Points on a hilly landscape, in no order, each with its height.
From any point a ball takes the steepest step (drop divided by distance) to one of its 2 nearest points. It stops when none of these is lower. Distance is the straight distance between rows; heights are no part of it.
k972: 116 170  89 143 112  97 115  79 110  94 137 141 104 113 165 143 143  90 112 106  h=2.48
k673: 118 128  93 163 117 117 120 120 174 133 106  97  79 148 139  90 134 140 138 105  h=4.58
k742: 112 127  81 195 176 132 175 125 146 129 101  95 122  98 105  92 154 113 101  94  h=1.44
k299: 123 139 101  95 109  54 163 117  54 113 127 135 156 137  91  72 144 108 138 137  h=6.99
k691: 163 136 120  96 127 128 144  92  94 144 116 143 154 123 171  86 127 176 152  93  h=8.65
k780: 118 101 158 102 143 135 130 115 135 112 166 118 135 136 115 168  97 102  58 128  h=1.77
k670: 170 106 165 129 149 139 108 144 138 134 171 132 150  92 120 130 111 109  87 174  h=6.97
k715: 146 172 105  87 110  84 122 140  81 115 138 149 136 129 150  79 116 134 180 127  h=6.35
k178: 107 152 155 117 144 151  92 107 125 144 172 138 155 121 163 184 109 114  83 174  h=8.72
k339: 149 140  87 148 139 113  89  82 163 113 106 143 130 118 116 144 130 107 120 116  h=3.86
k438: 114 133 137  60 108 124  95 158 106 141 168 129  68 190 107 128 131 121 133 104  h=6.42
k684: 142 151  78 136 124 122 112 124 162 112 125 125  46 150 100 155 133 108 125  85  h=2.50
k477: 106 117 125  48 111 100 156 180 112 125 143 108  97 130 116  84 127 122 169 131  h=4.08
k529: 129 173  74  45 111 127 129 135 103 104 120 122  94 162 124 122 129 121 160  87  h=4.95
k709: 177  89 141 140 156 139 157 139 151 131 141 125 117  73 137 123 119 110 103 109  h=4.45
k296: 139 125 158 166 130 143 115 150 149  97 129 143 195  89 137 154 100 102 132 197  h=8.29
k647: 118 126 182 191 137 166 112 163 139 131 130 137 195 102 119 189  94 134 130 202  h=8.16
k17: 106 125 116 127 129 101 191 138  76 114  99 153 198 126 145  72 146 168 176 130  h=4.90
k272: 144 160 126  50 107  72 108 170  94 154 137 139 104 132 109 124 140 129 161 150  h=9.26
k513: 106  96 170 138 122  94 167 124 107 155 100 148 158 119 160 108 149 153 132  95  h=3.61
k727: 148 162  98 143 144 139 148  94  72 128 120 124 171 143 148  52 146 175 151 106  h=8.43
k714: 153 101 153 122 132 150 129 144 147 148 163 127  78 108 149 126 139 120 105 102  h=4.03
k690: 148 158  64  82 128 139 131 105  99 102 137 129 111 164 132 101 133 137 115  69  h=4.09
k697: 120 135 121  88  92 157  75 153 109 105 176 139  55 189 101 152 140 127 114 122  h=5.32
k920: 146 161 117  77  94 109 105 109  88  95 164 140 134 115 175  91 128 150 126 133  h=7.16
k943: 101 120 152  87 135 161 109 117 112 181 193 118 100 150 101 151 142 113  98 133  h=4.96
k533: 146 100 126 138 149 127 161 103 133  94 136 154 187  71 112 123 148 112  61 131  h=8.57
k379: 126 116 112 105 148 160 100 109 177 128 112  99 113  99 134 174 123 105 129 127  h=7.01
k579: 131 164 134  77  74 123  94 119  79 102 177 143 106 132 121 137 167 135  92 149  h=8.10
k364: 148 171  92 240 181 165 170 141 130 119  84 118 155 110 139 122 122 117 140 102  h=7.40
k795: 146 119 163 188 112 167 122 162 132 120 104 139 165 111 132 207  93 173 144 162  h=8.01
k144: 159 113 107  74 141 142 118 110 127 113 143 129 115 139 147 121 126 146 113  80  h=3.43
k68: 134 151 132  43  90  92 104 140  66 108 173 141 115 142 107 111 142 126 125 153  h=8.62
k656: 127 102 199 177 120 130 108 133 129 169 122 155 145 140 155 164 124 189 118 146  h=6.87
k228: 107 115 155  99 125 103 153 179 126 152 106 117 147 148 137  92 102 165 194 147  h=5.94
k802:  93 123 182 115 121 151 134 132  93 165 140 112 156 151 165 118 116 183 182 180  h=8.50
k102: 132 131 145 187 124 119  87 129 192 141  99 137 102 134 148 122 120 153 139 148  h=6.69
k628: 130 112 102 174 150 142 161 134 179 103 101 104 114  89 147 116 117 133 149 113  h=7.30
k885: 103 130  79 180 157 124 157  97 106 127 116 116 131 133  95  73 174 115 106  95  h=2.16
k634: 115 116 125 181 139 104 167 114 129 144  91 136 129 111 147  91 148 146 129  85  h=2.96
k174: 106 145  97  57  80 139 126 110 118 106 127 119  75 148 107 161 162 104 151 112  h=5.82
k923: 141 121 134 100 114 165  91 141 111 141 184 145  89 165  88 165 127 112  69 123  h=4.25
k822: 163 129 112 126 139 143 143  89 124  95 140 136 129 101 153 105 126 142 100  94  h=2.87
k78: 168 144 123 132 123 133  82 107 132  91 167 148 128  79 137 150 147 111  83 159  h=7.49
k665: 100 117 176 152 117 161 140 142 156 173 122 103 115 155 163 151 112 183 162 138  h=7.61
k856: 149 146 153 127 147 119  78 136 139 126 142 133 153 120 108 187  98  52  94 166  h=6.32
k131: 119 120  84 121 109 131 130 121 145 113 132 104  62 167 104  98 137 131 136 100  h=3.75
k2: 153 171 149  94 125 162  79 153 129 137 196 153 107 131 102 175 128  87  38 145  h=3.49
k590: 113 169  78 130 123  99 152 113  91 140 108 100  87 162  83  70 177 129 145 100  h=4.30
k439: 161 148 134  97 144 182  94 159 128 162 208 127 126 113 136 163 117  95  52 143  h=2.82
k696: 103 135 118 143 103  94 150 126 147 138 101 116  97 161 160  92 117 147 161 108  h=5.36
k8: 109 124 152 127 130 134  93 139 137 142 173 137 103 157 174 142  99 129 121 132  h=5.40
k653: 143  87 182 185 136 129 116 147 139 131 136 165 158 115 145 143 105 147 107 144  h=6.54
k534: 106 105 183 159 100 139 144 150 128 166 100 125 137 153 140 132 139 220 150 135  h=7.28
k41: 129 171  77 109  93  95 148  96  73 108 123 129  94 164  76 103 164 116 150 108  h=5.38
k49: 108  74 113 102 145 141 157  94 135  83 141 124 153 132 145 118 100 129 129 111  h=1.76
k542: 176 143 147 124 129 122  86 162 133 118 129 123 140  95 128 150  89  59 132 156  h=6.67
k323: 121 158  97 117 116  88 150 129  96 119  92 130 170 136 157  87 113 151 199 145  h=5.48
k869: 129 149  76 179 179 137 136  79 112 102 113 111 142 140  84 114 149  97  81 105  h=2.83
k478: 182 138 148 142 149 156 115 182 159 126  96 117 146  97 135 143  70  95 153 137  h=6.98
k407: 111 113 157 162 116  77 176 171 103 167  85 149 150 147 149  74 146 174 172  93  h=4.41
k910: 161 105 120 203 171 142 159 139 148 121 107 145 173  98 108 106 119 134 106 104  h=1.89
k284: 157 127 109 183 153 128 161 101 121 120 123 146 146 107 152  94 134 129 112 102  h=2.36
k858: 113 122 182 136 118 179 113 139 104 187 160 121 133 158 154 142 107 186 148 149  h=8.03
k671:  84  94 135 180 131  95 133 130 186 122 105 123 127 152 112 108 126 112 110 138  h=3.52
k526: 127 142 141 112  98 134 105 112 101 104 180 136 126 103 170 127 142 134 106 150  h=7.62
k484: 172 157  75 146 156 121 121  93 139  88 113 143 151 121  79 135 125  85  88 121  h=3.37
k214: 105 114 124  98 100 130 136  90 119 101 137 129  97 139  89 181 142  89 108 122  h=6.36
k387: 147 136 122 117 136 164  52 163 174 121 152 116  87 138  98 179 112 108 116 143  h=3.64
k9: 114 122 109  58 133  91 158 137 109 129 102 113 119 136 101  96 122 113 158  96  h=3.06
k289: 115 103 122  90  98 122  92 125 145 144 150  98  79 143  95 108 170 148 130 153  h=5.21
k425: 102 130 102 114 143 105 198 126  85 136  90 124 173 107 136  90 150 126 170 105  h=4.56
k512: 131 154 135 129 145 175  76 137 146 159 159 138 173  95 146 190  99 103 113 192  h=8.91
k986: 192 156  96 119  95 146 113  99 125  84 150 156 110 126  68 164 159 112  79 113  h=7.00
k464: 136  94 178 172 167 141 124 179 173 166  97 126 162  94 108 145  97 110 127 154  h=2.51
k137:  85 120 160 129 157 134  99 100 161 147 124 132 161 135 151 183 117 112 107 163  h=8.52
k567: 170 109 117 172 162 108 117 141 157 125  96 129 154 108  79 111 124  97 116 117  h=1.39
k510: 126  93 151  81 113  95 116 126 103 147 147 119 119 142  96  92 151 146 121 141  h=5.97
k506:  90 129 151  97 103 130 112 134 103 136 152 110 125 136 168 123 123 135 184 176  h=9.01
k112: 112  98 167 114 134 101 139 110 104 154 133 138 124 128 167 128 131 135 120 117  h=4.29
k38: 106 143 102 216 107 133 156 117 117 115 100 124 149 131 140  90 153 188 169 124  h=8.06
k308: 140 118 130  64  99  96 142 129  79 140 129 138  97 167  68 109 163 144 146 118  h=6.63
k783:  73  96 149 106 133 120 110  91 156 150 125 113 136 156 123 150 122 128 130 139  h=8.31
k198: 148 127 117 164 151 139 125 143 179 101  98 110 139 101 137 138  85 112 160 138  h=7.15
k182: 113 129 144 167 111 128 151 130 192 147  90  95  81 111 177 151 135 125 134 116  h=7.54
k77:  96  90 116  78 148 118 163 113 122 120 114 108 145 153 129 104 113 133 137  95  h=2.28
k421: 131 118 148 129 161 135  96 134 151 148 125 124 120 128  80 176 120  71  96 156  h=6.01
k694: 106 123 136  47 136 107 130 174 135 155 110  98 119 152 136  96 100 138 181 157  h=5.18
k953: 114 119 156 160 112 166 141 128 145 104 100 135 153 112 166 185  93 168 152 142  h=7.87
k244: 165 118 147 114 131 160 109 154 128 129 181 138  87  81 136 156 139 109  65 118  h=3.51
k569: 132  87 172 144 141 144 125 139 122 125 184 147 160 117 152 128  97 135  94 154  h=6.75
k208:  93 122 132  87 127 141 129 117 141 133 139 113  84 121 133 183 140  89 113 139  h=6.70
k497: 129 123 122 133 118 145  85 142 170 127 152 111  84 137  91 138 145 131 118 146  h=4.40
k790: 146 104 154 163 162 105 111 165 172 126  71 135 192 102  97 126 117  79 138 139  h=1.96
k177:  85  80 175 152 125 103 127 140 149 136 137 131  98 148  99 123 147 101 110 141  h=4.20
k495: 139 132 136 135 114 127 165 101  77 108 115 167 171 138 184 114 108 180 141  90  h=8.84
k360: 114 112  87  89 121 102 160 104  79 113 133 126 166 125  96  63 153 139 134 130  h=6.68
k702: 131 161  96 232 144 155 166 126 168 125  51 122 148 118 135 130 125 145 152 102  h=7.25
k93: 152 138  97  99  82 129 134  83 103  89 158 155 109 152  78 123 159 132  86 109  h=6.72
k815: 104 125 116 149 107 147 173 123 153 117  89  93 123 103 167 124 128 164 184 118  h=7.48
k107: 124 100 120 107 106 107 133  92 115 114 136 132 127 137  86  96 159 124 102 123  h=6.40
k897: 142 128 109 220 111 151 162 132 114 100 120 137 159 103 143 129 125 178 152 133  h=7.89
k259: 117 121 150 135 156 134 136 135 182 158 109 117  90 104 147 165 110 122 134 123  h=7.27
k483: 126  86 126  96 162 147 136 114 154  94 151 124 156 104 127 161  95 106  95 139  h=1.28
k342: 103 163  95 143 139  82 191 120  73 151  83 113 137 115 125  67 176 119 160 117  h=4.01
k164: 164 144 121  97 109 141  90 117 140 105 147 134 117  98  88 179 154  86  92 154  h=7.26
k572: 111 120 150 120 147 153  82 129 144 188 182 116 120 139 103 164 116  98  96 160  h=5.51
k457:  79 115 164 125 134 144 104 124 173 182 119  96 114 159 141 141 123 149 142 155  h=8.00
k614: 123 132 125 215 108 139 136 126 189 129  69 123 139 135 147 135 114 172 154 124  h=7.06
k893: 128 167  93 122 121  98 131 105 103 125 126 128 104 144 170  83 125 129 167  99  h=6.30
k412: 105 136 134  75 137 141  92 140 128 150 154 120  83 189 145 150 106 120 108  99  h=6.33
k307: 126 111 139 161 104 152 150 126 114 117 122 129 123 106 170 138 116 177 169 127  h=7.69
k375: 148 158 133  44  82 125 129 150  81 120 124 170  98 199  69 138 154 127 155 109  h=7.31
k573: 109  78 174 177 151 117 151 153 190 149  90 139 139 124 120 130 126 123 111 119  h=3.00
k851: 126 164  67 149 119 119 117  82 124 119 116 128  88 135 107 143 161 106 110  93  h=0.78
k946: 121 145 124 125 107 110 164 160 116 128  77 136 164 132 141 104  91 193 205 129  h=6.00
k103: 164 109 147 141 140 113 133 123 143 110  99 146 208  64 111 127 147  81  92 162  h=8.51
k662: 135 116 158 172 140 126  79 142 168 133 152 148 121 139 138 150  94 118 126 152  h=6.14
k661:  95 168  99 148 161 110 169 101  90 144 104  98 119 135 109  85 156 111 135  96  h=3.08
k732: 177 143 100 111 136 145  62 158 184 107 113 122 110 130 114 163  98  94 135 126  h=2.88
k292:  96 130 138  46 120 121 144 161 106 155 164  99  98 127 152 141 129 103 158 127  h=5.19
k469: 110 123 141  67 112 103 151 129  93 146 126 127 110 107 170 130 131 125 141 117  h=5.03
k325: 174 128 127 160 141 111 112 127 137 102 114 151 180  74 143 155 113 111 124 169  h=8.40
k201: 101 138  98 190 149 155 173 116  93 122  97 128 187 148 151  78 156 182 149 110  h=8.23

Call two points neighbours if one is among the 2 nearest of the other. Go from one point of each pair to the other, from neighbour to neighbour, staying as low as possible. Name the highest point that can't be avoided.
k510 and k323 | k308
k8 and k439 | k438
k851 and k742 | k339
k567 and k483 | k292

Where does a ball stop that starts at each point below?
k259 | k284
k228 | k483
k178 | k653
